A landscape with many valleys, sampled at points; each row gives a point and its height.
From any point a ball takes the steepest step (drop divided by distance) to one of its 2 nearest points. It stops when none of these is lower. Distance is the straight distance between rows; heights are no part of it.
ren: [134,108,126,133,137,179,118,116,113,152,157,118,122,148,108,106,146,138,156,108,92,108,148,62,99,98,142,96,90,109,106,138,117,104,107,124,144,139,154,103,160,89,102,98,132]  h=309
pivi: [147,161,130,137,114,128,78,108,135,138,121,115,115,145,159,144,127,153,131,146,142,146,91,168,144,150,96,137,135,146,142,108,148,145,133,150,157,137,143,137,99,168,174,147,124]  h=226
rito: [132,158,118,146,109,118,95,129,101,163,139,112,126,149,176,169,119,136,122,116,98,127,109,138,150,133,83,145,133,148,158,123,155,124,156,129,152,160,170,148,110,166,164,164,149]  h=247
vudid: [100,89,135,119,147,129,131,116,167,67,111,140,110,146,87,98,77,120,103,123,159,94,125,113,123,161,128,120,169,92,164,137,102,157,118,127,121,139,152,176,101,162,127,84,80]  h=86
Vop: [69,98,143,185,127,138,197,106,124,113,127,135,148,128,82,113,122,100,110,137,112,101,127,91,102,127,120,116,147,88,138,173,141,126,138,140,136,103,152,168,117,188,102,107,94]  h=149
von: [110,194,78,110,113,115,129,120,117,98,148,136,159,100,164,147,144,96,120,125,146,122,155,125,155,117,141,148,96,133,150,83,163,165,116,111,137,96,113,101,149,90,98,119,99]  h=163
faz: [117,132,134,143,86,107,90,122,172,147,149,146,148,153,93,117,149,125,72,135,139,118,96,141,139,120,131,113,143,120,71,79,108,136,128,134,163,133,136,111,116,142,137,189,130]  h=743
fep: [89,131,101,162,122,137,150,165,128,159,165,128,140,131,114,117,129,119,103,130,129,140,172,86,118,132,154,94,94,120,107,111,136,87,128,93,170,130,156,112,184,144,131,141,108]  h=177
geta: [125,126,115,46,158,100,111,121,149,80,108,139,104,101,132,119,86,122,115,121,118,115,124,131,140,135,88,139,150,115,137,104,107,171,103,167,95,166,110,194,86,109,97,86,92]  h=166
dus: [157,125,155,110,151,119,164,108,139,129,133,110,127,142,146,164,140,108,176,126,129,182,135,119,188,138,77,107,133,107,145,156,146,166,178,136,99,88,111,149,124,113,73,157,150]  h=181
dimu: [100,121,130,134,120,143,135,134,127,133,147,135,121,128,122,131,124,90,130,130,102,85,101,123,132,98,107,152,120,110,150,127,146,146,105,153,168,108,170,105,107,126,155,111,132]  h=348
linir: [70,123,109,166,110,120,153,129,112,148,151,154,153,130,119,169,137,147,72,109,130,135,133,115,111,142,151,128,111,88,130,105,119,144,112,128,150,133,147,145,145,126,122,110,96]  h=88
Sot: [99,137,107,121,176,159,155,112,107,125,116,121,105,123,124,122,128,117,176,126,139,111,163,80,110,151,144,132,126,98,160,140,150,128,129,115,73,144,103,121,164,130,55,111,139]  h=126
kod: [143,125,146,147,105,136,138,152,72,147,132,112,137,135,140,149,157,112,93,112,115,144,109,151,128,92,132,134,152,139,139,135,120,98,117,131,156,113,123,93,137,119,196,94,113]  h=655
Nes: [93,106,124,169,107,104,151,151,136,137,162,139,124,118,126,166,134,167,95,125,134,161,130,127,118,132,166,139,98,110,132,122,122,144,112,166,128,94,112,152,122,93,115,127,91]  h=117
kisev: [100,165,106,140,113,140,126,185,121,153,129,135,138,139,99,112,107,105,103,144,131,136,128,137,153,145,139,133,151,136,147,126,126,81,131,102,162,140,140,119,141,140,181,139,119]  h=340
bama: [114,77,138,152,121,131,137,114,142,169,140,135,103,139,108,128,106,154,150,100,107,113,150,90,95,139,132,144,85,108,126,126,139,135,116,159,131,144,171,158,107,95,112,133,148]  h=173
nif: [98,161,78,146,116,91,143,162,95,152,141,156,158,104,142,182,120,162,71,111,110,111,144,129,114,145,149,147,110,116,147,76,120,131,128,110,118,170,139,130,159,146,124,145,121]  h=60
lebi: [133,175,67,118,120,163,137,211,137,143,139,113,136,144,107,108,106,114,117,146,133,165,120,114,155,185,147,107,149,145,116,145,110,90,135,115,140,150,124,135,134,129,154,153,115]  h=359
vif: [147,122,132,112,133,101,135,109,105,121,126,147,116,103,122,128,111,170,111,124,107,109,98,164,108,95,101,152,139,122,115,104,87,135,134,172,90,162,115,155,81,110,134,114,133]  h=119
vuk: [104,126,167,108,129,70,105,98,161,97,108,144,118,145,140,110,141,122,147,151,160,128,138,170,137,126,131,138,143,165,104,110,165,113,104,132,125,100,104,77,130,136,131,147,147]  h=178
paga: [82,128,133,154,102,131,125,137,72,155,143,117,154,166,115,150,136,118,100,99,95,120,151,143,102,116,143,136,131,134,160,105,125,75,106,122,178,141,150,95,165,96,183,101,142]  h=670
sodun: [78,182,109,122,138,135,113,108,100,103,150,133,136,122,148,131,144,131,134,156,141,115,136,148,119,118,127,170,104,113,164,83,139,143,101,129,123,114,105,99,131,108,132,90,114]  h=183
ser: [159,159,116,119,117,121,122,92,124,132,131,150,174,141,168,167,191,104,106,122,144,164,147,159,145,146,102,128,150,111,142,88,124,169,158,82,130,142,103,119,173,153,94,133,122]  h=726
dap: [160,118,142,139,143,147,114,144,156,150,119,140,132,140,109,99,134,121,131,123,144,109,142,85,126,131,160,89,100,133,64,155,124,106,113,99,147,99,145,96,138,122,143,143,117]  h=250
bipa: [163,168,106,115,125,144,101,176,139,142,147,138,138,119,132,98,145,113,117,145,121,101,105,125,135,118,141,101,159,145,76,131,103,89,141,108,127,157,118,107,134,178,153,185,140]  h=306
lifan: [103,148,105,132,159,124,178,176,178,112,121,163,123,85,87,103,77,101,120,133,90,82,121,134,146,118,125,137,166,118,141,150,122,108,138,146,107,139,107,131,106,119,142,130,127]  h=152
nul: [129,149,163,117,162,115,82,58,119,120,111,128,86,132,156,106,124,144,173,143,123,96,104,138,138,122,88,144,141,130,136,138,180,159,119,159,115,111,108,127,96,166,111,123,139]  h=228
Senef: [147,61,145,179,129,139,157,148,136,158,159,112,128,119,121,143,144,135,152,122,121,154,142,88,106,128,158,122,84,126,141,168,139,172,124,129,145,75,160,136,128,129,117,132,135]  h=431
Kud: [95,98,121,113,103,99,142,147,175,97,115,138,125,145,76,123,117,192,123,119,146,146,132,154,97,155,143,142,149,113,106,88,78,124,147,102,129,170,95,140,131,124,115,162,156]  h=415
mig: [118,97,126,128,129,177,187,128,148,135,112,130,122,152,95,129,127,103,152,90,121,136,148,100,116,149,115,131,123,88,145,165,113,134,132,99,143,155,160,150,142,109,97,82,129]  h=356
rofe: [99,136,125,137,148,134,150,138,120,125,137,131,121,135,143,124,115,117,142,129,153,124,153,100,111,149,153,121,107,128,127,133,143,92,121,111,115,137,126,117,161,128,92,130,110]  h=150
Pelid: [121,129,137,122,93,118,121,124,211,127,115,127,122,157,106,115,108,124,143,149,159,182,150,130,153,174,112,139,129,109,118,140,117,135,136,137,136,120,127,164,111,84,122,148,125]  h=284
gom: [169,135,123,91,165,146,107,119,105,131,125,88,121,95,175,148,159,129,187,133,113,141,110,121,137,118,100,132,102,125,149,139,152,160,161,129,101,126,114,135,120,164,72,141,173]  h=128
vip: [134,141,103,81,153,106,106,117,122,118,104,146,116,66,126,129,82,149,130,128,122,106,110,136,122,121,94,152,111,142,136,95,132,162,116,184,84,146,105,178,68,113,81,114,123]  h=145
Kag: [151,126,121,89,114,124,121,124,209,108,87,154,127,148,99,85,109,121,130,131,157,171,161,145,154,162,145,136,137,116,97,139,96,118,116,114,109,154,109,133,133,68,130,122,136]  h=271
dadov: [189,159,89,157,101,152,127,123,124,165,125,152,150,133,141,145,140,128,120,114,104,118,133,140,143,121,136,127,111,148,127,112,135,129,148,102,157,142,164,110,151,105,165,126,134]  h=269
fef: [137,103,145,101,157,146,132,127,121,79,92,131,110,147,120,108,107,105,125,125,141,87,97,174,130,124,119,143,173,138,170,152,122,133,120,116,142,130,133,120,102,159,166,85,122]  h=297
San: [140,126,121,107,146,130,160,158,160,120,138,152,134,93,113,125,116,100,110,118,105,110,111,107,144,97,125,110,141,107,101,151,90,126,123,148,90,133,93,153,119,86,109,134,120]  h=110
Todaf: [144,134,130,138,130,185,138,107,61,132,152,104,119,101,168,140,182,122,154,123,110,86,98,93,104,76,136,113,135,126,138,129,132,141,116,105,125,110,130,88,158,164,130,85,109]  h=621
nisob: [140,77,163,159,147,137,159,79,109,159,116,131,111,123,103,110,113,154,168,117,125,114,178,98,81,144,150,125,122,119,143,151,146,135,119,144,83,117,136,143,125,125,98,113,135]  h=211
nakep: [153,142,135,132,139,100,120,124,126,152,150,135,139,112,158,144,157,135,113,138,121,122,130,129,132,99,130,127,118,147,90,117,127,108,139,134,104,125,116,114,130,131,110,157,136]  h=317
luse: [137,150,132,73,131,103,118,113,137,97,128,119,112,129,153,134,115,137,122,141,139,168,105,155,158,140,68,153,152,121,143,111,128,165,119,153,129,127,97,175,98,107,131,105,88]  h=185
zem: [91,124,172,139,132,127,111,118,98,141,150,93,110,156,166,122,142,116,145,144,139,134,154,110,104,125,136,108,116,160,108,160,158,66,135,122,130,120,123,106,157,146,122,137,129]  h=176
Moseg: [119,78,164,138,112,78,108,140,148,98,152,135,121,116,95,108,117,187,112,142,122,107,102,141,81,103,144,128,124,136,83,99,93,109,128,165,102,104,88,131,103,113,125,171,140]  h=172
Simiv: [157,140,99,94,114,138,97,165,144,138,88,119,133,109,117,98,118,127,121,125,120,128,120,145,125,122,156,145,107,166,99,120,112,98,99,126,135,148,115,107,114,95,125,137,147]  h=514
Kuzed: [106,113,133,162,131,82,149,131,121,140,143,140,119,115,111,134,114,149,120,124,111,106,127,149,117,115,141,160,129,154,116,112,133,98,141,128,116,141,126,108,128,126,124,156,163]  h=339
zilof: [110,127,117,141,143,105,116,137,101,116,104,138,122,127,133,134,81,172,71,139,159,103,102,149,133,154,144,114,125,151,139,101,139,121,114,131,128,147,146,151,125,172,167,130,90]  h=30
mano: [112,99,150,135,142,114,183,168,148,150,108,125,126,144,104,126,111,77,125,128,122,146,152,129,143,153,125,118,143,138,115,181,153,84,138,100,130,124,133,119,145,159,125,166,142]  h=308
Dab: [165,124,137,162,104,126,151,115,147,153,153,149,129,134,118,147,144,134,117,108,109,161,145,88,154,105,134,96,111,121,78,145,105,124,138,150,106,102,135,135,137,49,131,133,108]  h=355
Lub: [164,83,146,76,122,111,112,102,149,98,103,134,92,118,121,111,106,155,131,126,162,135,152,120,105,134,136,118,125,110,94,133,80,153,92,133,94,138,105,161,112,94,112,99,97]  h=399
por: [138,172,116,148,120,180,99,52,91,125,154,124,137,133,172,137,190,125,136,123,139,111,100,105,130,103,114,115,134,103,142,102,128,170,134,105,153,127,130,108,153,161,128,91,100]  h=609
Gubo: [120,160,131,143,115,105,82,92,120,154,130,119,111,144,170,125,127,151,137,129,91,98,114,157,130,99,87,148,124,144,126,97,145,103,157,132,126,185,137,121,112,150,127,159,184]  h=267
Zat: [153,103,146,121,151,156,146,122,117,115,114,123,109,127,113,103,118,134,139,145,124,129,129,123,88,144,104,112,155,91,148,164,88,130,145,131,100,142,99,153,115,149,122,112,122]  h=270
Rugib: [125,79,178,128,123,79,144,136,165,96,123,159,133,122,79,103,114,157,110,124,135,123,145,142,107,125,153,128,162,135,79,139,84,90,114,129,101,114,61,110,125,89,129,153,150]  h=194
Tedo: [128,123,119,123,106,146,148,102,162,131,104,130,135,179,124,142,150,82,126,79,139,135,148,137,132,150,108,134,138,108,137,113,134,150,129,86,154,176,164,134,130,115,101,106,137]  h=372
rega: [164,143,112,86,101,153,54,155,117,147,106,95,119,133,150,112,148,133,136,96,105,123,115,133,119,92,152,102,104,179,77,138,134,90,105,132,164,141,128,108,124,85,142,123,144]  h=528
tun: [79,146,118,112,107,157,84,137,164,108,145,113,132,173,141,129,143,86,106,121,148,116,101,116,138,156,100,127,116,86,148,91,124,144,108,120,180,133,151,138,117,137,137,142,89]  h=386
falot: [119,160,119,161,101,155,51,99,115,149,115,105,137,171,147,106,130,147,118,123,149,102,126,125,129,134,145,92,108,135,109,114,158,108,141,94,204,139,163,116,157,187,180,122,117]  h=574
bovi: [83,150,168,113,114,85,88,99,138,109,141,125,133,163,146,119,163,114,106,155,145,129,108,168,125,108,95,142,153,140,111,80,140,121,110,140,144,122,88,90,117,137,143,127,134]  h=160
melef: [168,108,154,170,116,112,127,100,124,151,177,120,142,144,154,154,181,141,148,97,124,165,140,89,161,101,131,119,96,142,91,127,131,155,137,133,115,82,134,125,125,65,100,137,145]  h=380
voz: [104,106,100,77,114,134,138,174,170,105,99,121,115,110,103,101,91,134,143,110,111,143,149,138,98,147,132,146,140,102,147,149,75,125,123,140,115,168,89,170,105,74,102,118,141]  h=213
pov: [105,140,134,125,114,95,96,134,95,138,137,99,141,124,179,163,131,148,142,137,167,157,159,144,107,158,153,147,71,173,166,94,169,128,105,120,125,130,144,104,142,140,139,141,150]  h=705
tudop: [152,100,148,153,135,148,181,131,129,124,114,132,134,122,90,93,116,135,126,127,111,121,133,126,115,119,130,127,171,107,136,170,85,76,141,109,113,154,100,126,141,141,152,96,145]  h=245
mup: [167,102,131,106,148,100,162,158,140,113,85,144,133,58,118,138,112,118,123,133,140,112,133,147,139,141,153,112,112,140,115,163,146,163,116,146,89,73,111,135,112,111,105,128,113]  h=444
dida: [162,118,118,62,162,141,129,121,194,80,71,157,124,115,118,94,121,115,167,127,157,131,159,135,130,156,145,123,126,91,129,145,96,145,129,93,95,151,104,137,125,97,82,93,141]  h=255
pim: [185,116,141,95,154,151,123,95,145,138,119,111,116,124,140,133,136,124,194,120,120,149,118,122,151,141,87,119,112,122,138,157,143,180,151,143,109,111,130,142,102,114,98,136,155]  h=155
derif: [127,154,138,159,153,131,109,70,99,145,140,149,120,122,128,101,101,146,147,147,135,84,149,75,134,100,166,94,107,138,101,131,175,102,108,141,93,98,139,107,158,92,115,111,108]  h=562
zeg: [84,140,77,118,140,147,159,209,165,124,116,149,129,100,106,108,95,133,128,116,107,118,129,123,121,138,141,153,139,103,163,157,99,116,138,134,132,141,112,151,117,99,136,115,127]  h=187
diso: [197,81,147,80,130,116,130,104,139,104,70,138,106,128,129,128,138,150,116,118,160,135,132,151,114,148,147,110,138,119,74,143,92,157,112,108,111,156,127,147,114,151,122,123,125]  h=389
kanav: [107,204,73,125,117,151,91,161,112,134,136,125,155,149,146,131,97,112,103,138,131,109,133,121,165,143,113,127,111,120,174,101,140,109,132,95,161,152,167,115,160,122,182,129,113]  h=318
zude: [64,138,134,168,121,104,86,110,94,145,200,100,140,142,157,162,139,150,146,141,145,139,176,116,105,127,165,153,71,139,155,98,165,119,112,143,143,104,166,112,144,120,146,135,133]  h=695
Lat: [117,61,180,121,144,99,137,109,76,89,94,124,126,147,109,141,151,144,131,110,147,96,104,163,88,123,130,122,165,147,121,120,122,114,151,94,139,136,108,105,139,193,139,140,160]  h=327
tibus: [152,102,131,138,138,194,162,111,105,158,132,108,112,153,122,111,119,136,158,80,106,128,133,50,114,127,116,89,119,115,119,156,122,130,122,107,140,139,170,150,138,111,110,100,110]  h=333
keli: [200,115,137,78,114,111,115,114,139,127,66,119,106,126,138,142,134,153,121,122,144,171,103,180,149,135,125,122,153,156,96,130,117,151,118,127,114,170,126,145,115,147,143,146,159]  h=377
nef: [160,153,129,112,119,113,102,113,129,113,124,147,158,150,147,146,185,117,74,127,132,152,104,188,135,127,103,136,195,121,113,84,90,144,139,97,125,157,85,119,145,165,142,128,126]  h=732
gir: [129,118,154,135,131,135,134,147,181,129,106,133,137,155,74,71,126,78,126,136,147,125,131,105,146,148,132,99,158,122,77,168,128,88,129,96,144,129,143,108,119,159,142,162,131]  h=279
tepu: [128,134,146,118,110,111,127,127,138,134,131,106,146,147,158,177,188,107,119,136,158,202,144,162,144,164,112,133,132,138,136,109,135,154,148,97,145,109,110,116,153,152,106,149,142]  h=721
Fudub: [155,164,122,141,133,160,125,48,125,129,117,151,119,157,151,130,136,117,158,79,122,109,119,97,183,117,91,110,146,128,132,122,153,169,136,125,136,135,154,125,126,77,109,88,114]  h=296
dos: [122,112,117,104,111,119,118,117,151,103,125,125,119,129,133,123,133,178,115,125,162,152,136,140,82,143,148,135,113,95,108,93,64,137,114,130,112,153,86,153,129,112,98,112,121]  h=407
Pefi: [158,161,100,161,124,165,148,119,127,150,142,147,150,127,135,128,151,107,108,126,131,108,116,127,146,121,119,111,152,117,122,128,129,125,152,88,141,160,149,114,156,163,143,124,113]  h=246
buri: [127,118,151,117,113,106,119,109,117,111,137,132,124,151,124,132,148,139,89,138,126,138,114,168,120,98,111,150,169,126,106,93,87,127,99,157,134,127,88,130,108,94,156,110,113]  h=142
tegi: [142,115,135,91,141,148,129,161,194,99,94,138,130,93,100,81,100,122,176,141,132,126,163,117,106,149,128,115,119,99,137,168,101,147,130,138,93,124,80,147,95,103,94,134,142]  h=236
vinaf: [126,84,168,78,123,91,129,146,77,81,87,106,116,140,116,155,136,175,128,118,131,135,104,201,98,133,118,145,166,158,139,101,119,119,139,112,133,153,92,116,120,159,150,143,173]  h=338
vifos: [133,131,129,147,133,155,143,128,132,126,170,125,139,99,125,118,191,108,164,124,97,127,141,110,99,70,148,147,99,115,130,145,106,132,117,136,113,88,98,82,140,92,105,109,151]  h=256
Larag: [116,154,102,108,77,150,96,130,165,144,118,134,143,178,111,143,145,88,92,114,143,152,123,155,164,176,113,145,139,111,146,97,126,149,110,106,179,147,154,123,117,105,143,141,120]  h=383
zasi: [103,179,125,175,140,163,110,55,98,134,152,147,138,144,135,103,132,139,127,157,119,103,137,103,152,93,141,106,147,111,135,117,146,90,131,128,112,130,132,107,183,100,133,81,105]  h=582
zadet: [134,107,145,84,115,81,108,149,114,119,102,89,128,101,139,145,132,179,138,131,106,172,105,182,102,120,121,152,122,177,135,101,119,119,132,141,101,143,91,122,121,148,121,155,180]  h=350
nabo: [116,188,68,113,117,94,132,137,133,122,125,155,165,71,148,156,144,99,123,148,117,120,143,157,139,94,135,161,106,149,122,93,131,132,139,122,94,118,91,111,136,108,69,137,131]  h=137
redes: [125,187,118,181,109,146,85,73,91,142,163,143,163,141,162,132,149,151,102,154,123,128,124,131,154,105,121,112,128,115,142,92,133,125,153,131,145,113,127,120,162,133,156,107,98]  h=597
lasit: [151,141,140,121,144,156,115,144,167,118,128,135,132,140,112,102,132,82,124,154,143,116,92,112,148,138,109,91,170,130,91,164,102,108,150,133,117,128,128,136,121,166,149,166,117]  h=302
lipi: [172,139,84,99,154,184,115,156,132,109,102,125,118,110,142,106,109,121,140,110,157,88,102,118,137,146,149,112,105,143,138,123,128,137,111,112,129,158,150,133,127,134,139,101,103]  h=486
pesa: [159,125,142,55,102,85,123,123,136,125,89,101,122,120,139,151,155,148,124,130,106,207,123,177,129,121,101,144,144,144,119,106,106,150,113,147,111,160,90,153,123,129,100,137,165]  h=364
buna: [110,141,120,102,185,131,128,118,83,126,118,104,102,110,152,135,147,116,169,158,125,120,132,109,113,128,115,134,128,106,158,132,153,125,148,124,71,144,90,116,150,179,54,138,163]  h=102
zam: [91,153,102,133,120,85,149,178,107,124,133,140,136,100,149,170,107,153,93,143,113,132,120,158,132,142,109,170,119,122,168,91,118,144,145,148,104,143,124,149,109,158,154,150,142]  h=32
ligef: [72,122,144,168,129,100,129,153,94,127,193,98,115,117,127,127,128,118,116,163,121,92,139,104,100,84,153,136,111,123,131,134,146,98,114,128,156,79,138,99,141,169,138,147,111]  h=238
minad: [135,117,191,101,143,99,108,92,163,108,105,146,96,139,137,102,122,129,161,159,132,122,119,165,140,124,90,136,145,140,118,158,166,159,125,143,123,87,106,108,102,134,139,135,159]  h=202
rifim: [109,99,169,152,159,135,160,55,107,126,82,136,98,144,107,111,103,117,142,114,138,95,150,107,114,133,128,130,172,128,141,162,161,120,122,122,103,138,140,142,126,138,116,70,126]  h=248
doli: [145,142,124,137,132,171,138,82,137,128,131,147,113,136,121,130,105,114,131,117,112,109,95,122,175,105,94,127,151,113,149,129,139,155,118,149,138,129,171,146,116,95,158,77,108]  h=319
gudak: [158,109,119,160,134,141,147,96,120,143,159,116,120,113,146,158,171,132,168,119,135,147,118,92,143,111,142,128,90,124,136,117,149,202,139,131,125,55,152,120,124,111,92,120,130]  h=403
peg: [127,150,70,110,108,107,145,191,112,134,139,122,158,80,149,172,146,118,106,103,100,154,125,111,134,113,134,131,103,149,111,114,109,117,147,126,101,136,103,142,140,104,62,147,128]  h=107
tevif: [142,95,122,139,132,158,134,137,86,156,163,106,125,115,136,144,171,129,171,88,94,136,151,76,96,93,149,133,75,143,129,138,115,126,109,140,120,130,139,108,139,83,91,101,148]  h=285
fuvep: [131,108,144,142,144,121,123,94,138,120,108,149,111,135,111,101,68,169,97,141,153,101,125,121,133,148,145,124,142,119,128,134,126,129,116,136,113,146,141,168,114,135,145,100,82]  h=59
boso: [157,63,140,185,146,127,142,183,137,157,164,126,120,97,103,106,92,151,145,126,111,131,131,100,102,111,145,126,99,141,125,155,147,143,111,141,141,92,164,134,95,165,156,154,139]  h=463
bubu: [156,124,160,180,157,120,110,105,119,166,147,143,112,107,140,96,109,159,167,143,116,104,139,86,130,106,151,114,100,149,98,155,160,119,140,135,105,78,144,110,116,110,140,133,133]  h=535
tad: [124,104,138,129,112,81,99,135,158,125,142,127,129,113,122,133,119,177,99,152,136,166,124,149,118,129,156,138,89,145,104,103,122,133,111,183,113,101,102,142,98,89,126,159,126]  h=147
gidip: [147,140,128,139,112,149,54,142,125,147,148,95,104,148,153,103,129,143,144,134,110,127,111,127,153,106,136,116,99,160,116,127,153,112,130,145,172,97,151,115,123,96,182,143,137]  h=546
sos: [75,130,132,152,113,134,113,105,88,151,180,115,138,156,128,159,148,133,143,105,108,147,176,132,104,109,151,140,91,137,161,121,149,95,93,155,164,121,161,104,146,62,150,106,149]  h=683
lev: [189,123,115,70,174,146,147,145,129,85,78,141,129,85,134,128,99,103,138,114,154,99,103,127,148,148,147,101,132,151,144,156,136,177,111,128,109,115,134,142,110,133,127,106,96]  h=469
savu: [111,147,125,134,115,151,48,112,112,161,146,104,122,181,145,112,136,155,128,114,102,111,133,116,132,114,135,99,89,128,123,109,153,88,129,138,184,145,164,117,163,112,161,131,139]  h=561
Rer: [126,167,98,94,124,140,130,191,128,120,135,95,134,133,146,143,124,112,121,159,147,172,102,145,164,174,104,127,156,142,148,140,116,101,156,141,110,138,104,152,125,152,153,161,115]  h=378
lur: [118,137,94,151,130,140,164,137,87,120,154,125,140,58,118,137,135,135,175,143,103,105,150,128,81,72,173,171,104,128,151,131,119,117,119,130,106,109,112,84,143,119,104,107,162]  h=224
Voki: [147,122,136,152,119,159,144,162,68,129,165,102,131,116,157,140,154,106,113,128,120,119,92,94,128,90,137,97,140,150,118,155,132,117,117,122,155,84,131,106,153,159,175,105,80]  h=639
gisu: [141,85,169,145,141,96,177,148,133,112,97,148,133,131,72,109,112,128,124,122,115,139,146,154,118,125,152,130,181,143,97,165,88,45,143,99,118,137,67,103,145,118,155,137,167]  h=218
fam: [135,125,86,74,132,119,142,201,134,124,122,119,134,83,123,155,145,88,93,112,109,136,103,127,134,131,128,131,137,131,103,144,92,130,121,147,117,136,91,153,115,115,98,152,115]  h=77
sekop: [94,137,121,120,109,117,137,130,189,131,141,143,116,147,120,133,112,123,152,118,129,170,167,113,148,149,120,136,107,120,134,150,139,137,124,164,125,105,122,155,124,22,88,139,114]  h=303
zire: [127,127,129,122,99,116,95,116,147,115,122,140,149,163,116,127,146,136,54,114,161,129,81,166,134,150,133,112,182,129,93,75,86,154,121,106,147,172,123,136,116,170,149,157,121]  h=736
loz: [80,141,109,98,137,84,122,158,120,100,106,139,119,134,141,154,72,159,87,125,143,118,114,150,128,163,122,154,130,132,150,88,127,125,101,148,109,170,130,149,106,148,132,135,111]  h=7
tele: [151,112,128,88,136,89,146,164,140,116,99,129,126,86,123,154,132,109,127,154,131,162,118,180,151,142,131,147,117,156,141,150,149,146,126,149,109,83,93,131,110,120,115,151,149]  h=420
Dov: [155,141,111,83,141,110,127,187,134,133,100,95,134,87,149,155,116,114,134,160,120,166,110,169,157,147,104,135,125,164,163,146,157,121,155,133,103,130,114,141,128,158,115,161,165]  h=398
vun: [90,128,125,100,118,122,107,163,136,127,131,120,110,149,116,114,97,90,96,125,127,77,86,136,141,139,117,131,127,120,137,109,143,131,106,150,172,123,160,131,104,142,158,152,106]  h=371
Gugu: [179,101,128,139,146,138,143,141,121,140,134,138,127,108,120,134,144,143,126,132,123,124,102,126,105,121,131,127,115,111,107,141,93,154,147,138,117,125,134,138,117,170,123,154,133]  h=293
Vuteg: [77,172,88,133,123,129,132,138,94,110,152,117,158,105,134,146,143,136,145,139,132,108,166,139,74,113,168,174,100,120,163,94,119,115,121,117,125,139,116,77,148,117,115,119,147]  h=200
Nuvos: [133,130,157,123,128,139,135,88,154,123,139,156,137,145,116,120,118,113,142,115,123,141,152,104,156,115,118,113,128,130,100,154,131,130,115,153,104,91,118,124,125,36,123,101,107]  h=330
gaf: [88,88,155,144,159,133,177,91,107,91,91,139,127,132,99,120,101,94,123,128,126,90,127,143,119,125,125,158,178,117,182,151,146,135,113,115,122,117,139,122,113,149,130,51,115]  h=273
bomu: [125,133,136,136,137,128,167,114,129,115,129,124,142,143,128,150,132,105,130,141,148,179,130,124,171,156,96,104,158,105,127,169,130,135,181,128,111,112,113,170,144,148,94,128,100]  h=207
raros: [132,103,142,149,138,141,129,163,101,155,134,123,118,139,103,90,109,124,103,116,115,133,156,99,118,125,167,83,123,152,89,149,135,71,105,116,180,118,150,105,163,136,173,114,109]  h=214
Kom: [97,109,134,192,129,151,203,97,107,137,136,133,156,118,109,133,165,95,146,133,122,144,146,74,129,118,129,115,138,93,145,173,146,153,158,114,129,84,146,139,155,161,102,101,108]  h=189
bog: [166,106,165,185,150,144,122,114,142,159,142,142,119,102,119,92,87,145,158,147,108,91,120,84,119,123,124,98,112,133,127,172,150,158,128,159,134,86,185,152,94,166,163,149,119]  h=498
Giz: [126,138,116,177,115,166,182,89,99,139,118,136,161,134,125,150,143,111,128,124,136,141,138,127,141,144,122,127,129,113,176,126,145,144,153,85,143,130,165,134,159,160,133,92,116]  h=222
Par: [105,121,159,152,138,100,99,144,127,140,194,98,113,119,154,107,131,113,165,173,115,108,149,103,125,84,130,144,115,142,113,155,158,82,148,138,118,101,136,106,135,158,134,168,151]  h=206
zibe: [104,60,165,142,131,113,162,112,144,93,99,126,125,153,89,97,102,108,103,124,151,105,124,101,101,159,113,107,143,97,124,158,130,152,135,139,140,126,158,183,89,201,98,128,98]  h=112
Dozof: [132,111,141,132,131,141,148,128,88,103,96,115,138,145,140,133,151,127,132,132,164,129,112,176,104,129,126,135,144,130,156,134,127,138,138,103,151,125,128,106,132,186,155,103,143]  h=313
tav: [90,114,138,158,125,86,173,147,141,143,127,134,128,125,105,150,115,102,143,142,116,135,152,157,128,127,117,171,137,130,157,150,161,99,153,106,134,122,142,101,129,147,130,166,172]  h=334
bigi: [147,189,49,146,116,155,127,146,107,147,150,137,151,103,130,128,105,153,122,144,115,113,144,117,147,122,161,126,80,135,151,90,140,128,142,105,149,138,176,103,168,120,160,127,126]  h=295
vom: [152,131,80,100,122,162,121,188,131,121,108,118,124,108,113,101,94,161,131,130,132,125,111,136,93,159,164,124,98,143,140,111,92,123,121,128,140,148,121,125,111,132,151,138,131]  h=500
Zapun: [118,149,141,152,80,90,89,128,130,158,153,105,159,144,171,158,161,130,104,137,154,189,152,149,147,145,134,138,113,165,133,101,151,131,124,109,142,109,138,104,160,120,140,157,135]  h=714
guri: [98,91,140,142,127,141,148,119,139,150,123,124,97,147,113,128,110,124,130,117,128,109,121,96,99,165,105,123,107,94,145,138,151,147,130,142,149,141,182,167,105,157,105,150,117]  h=144
Kadi: [148,185,105,120,113,124,88,160,128,147,136,132,130,126,135,113,115,123,128,142,101,89,102,159,131,96,111,135,149,161,116,100,122,97,157,121,142,181,141,100,114,168,163,190,170]  h=287
muf: [149,152,126,116,117,132,112,132,133,122,153,108,114,129,149,153,127,115,134,143,137,173,83,157,178,147,78,136,129,143,155,115,141,168,135,161,147,86,134,148,91,120,167,145,109]  h=205
pitug: [131,131,166,144,144,156,143,41,108,130,104,126,106,173,128,129,129,109,159,90,128,124,134,68,161,117,91,99,179,117,110,175,147,136,141,116,97,130,146,145,134,102,113,82,117]  h=274

Where does a ball stop that starts at each point below?
bipa: vif
Voki: fam
Senef: fam
Kud: loz
Larag: fam
zire: fam
nakep: loz
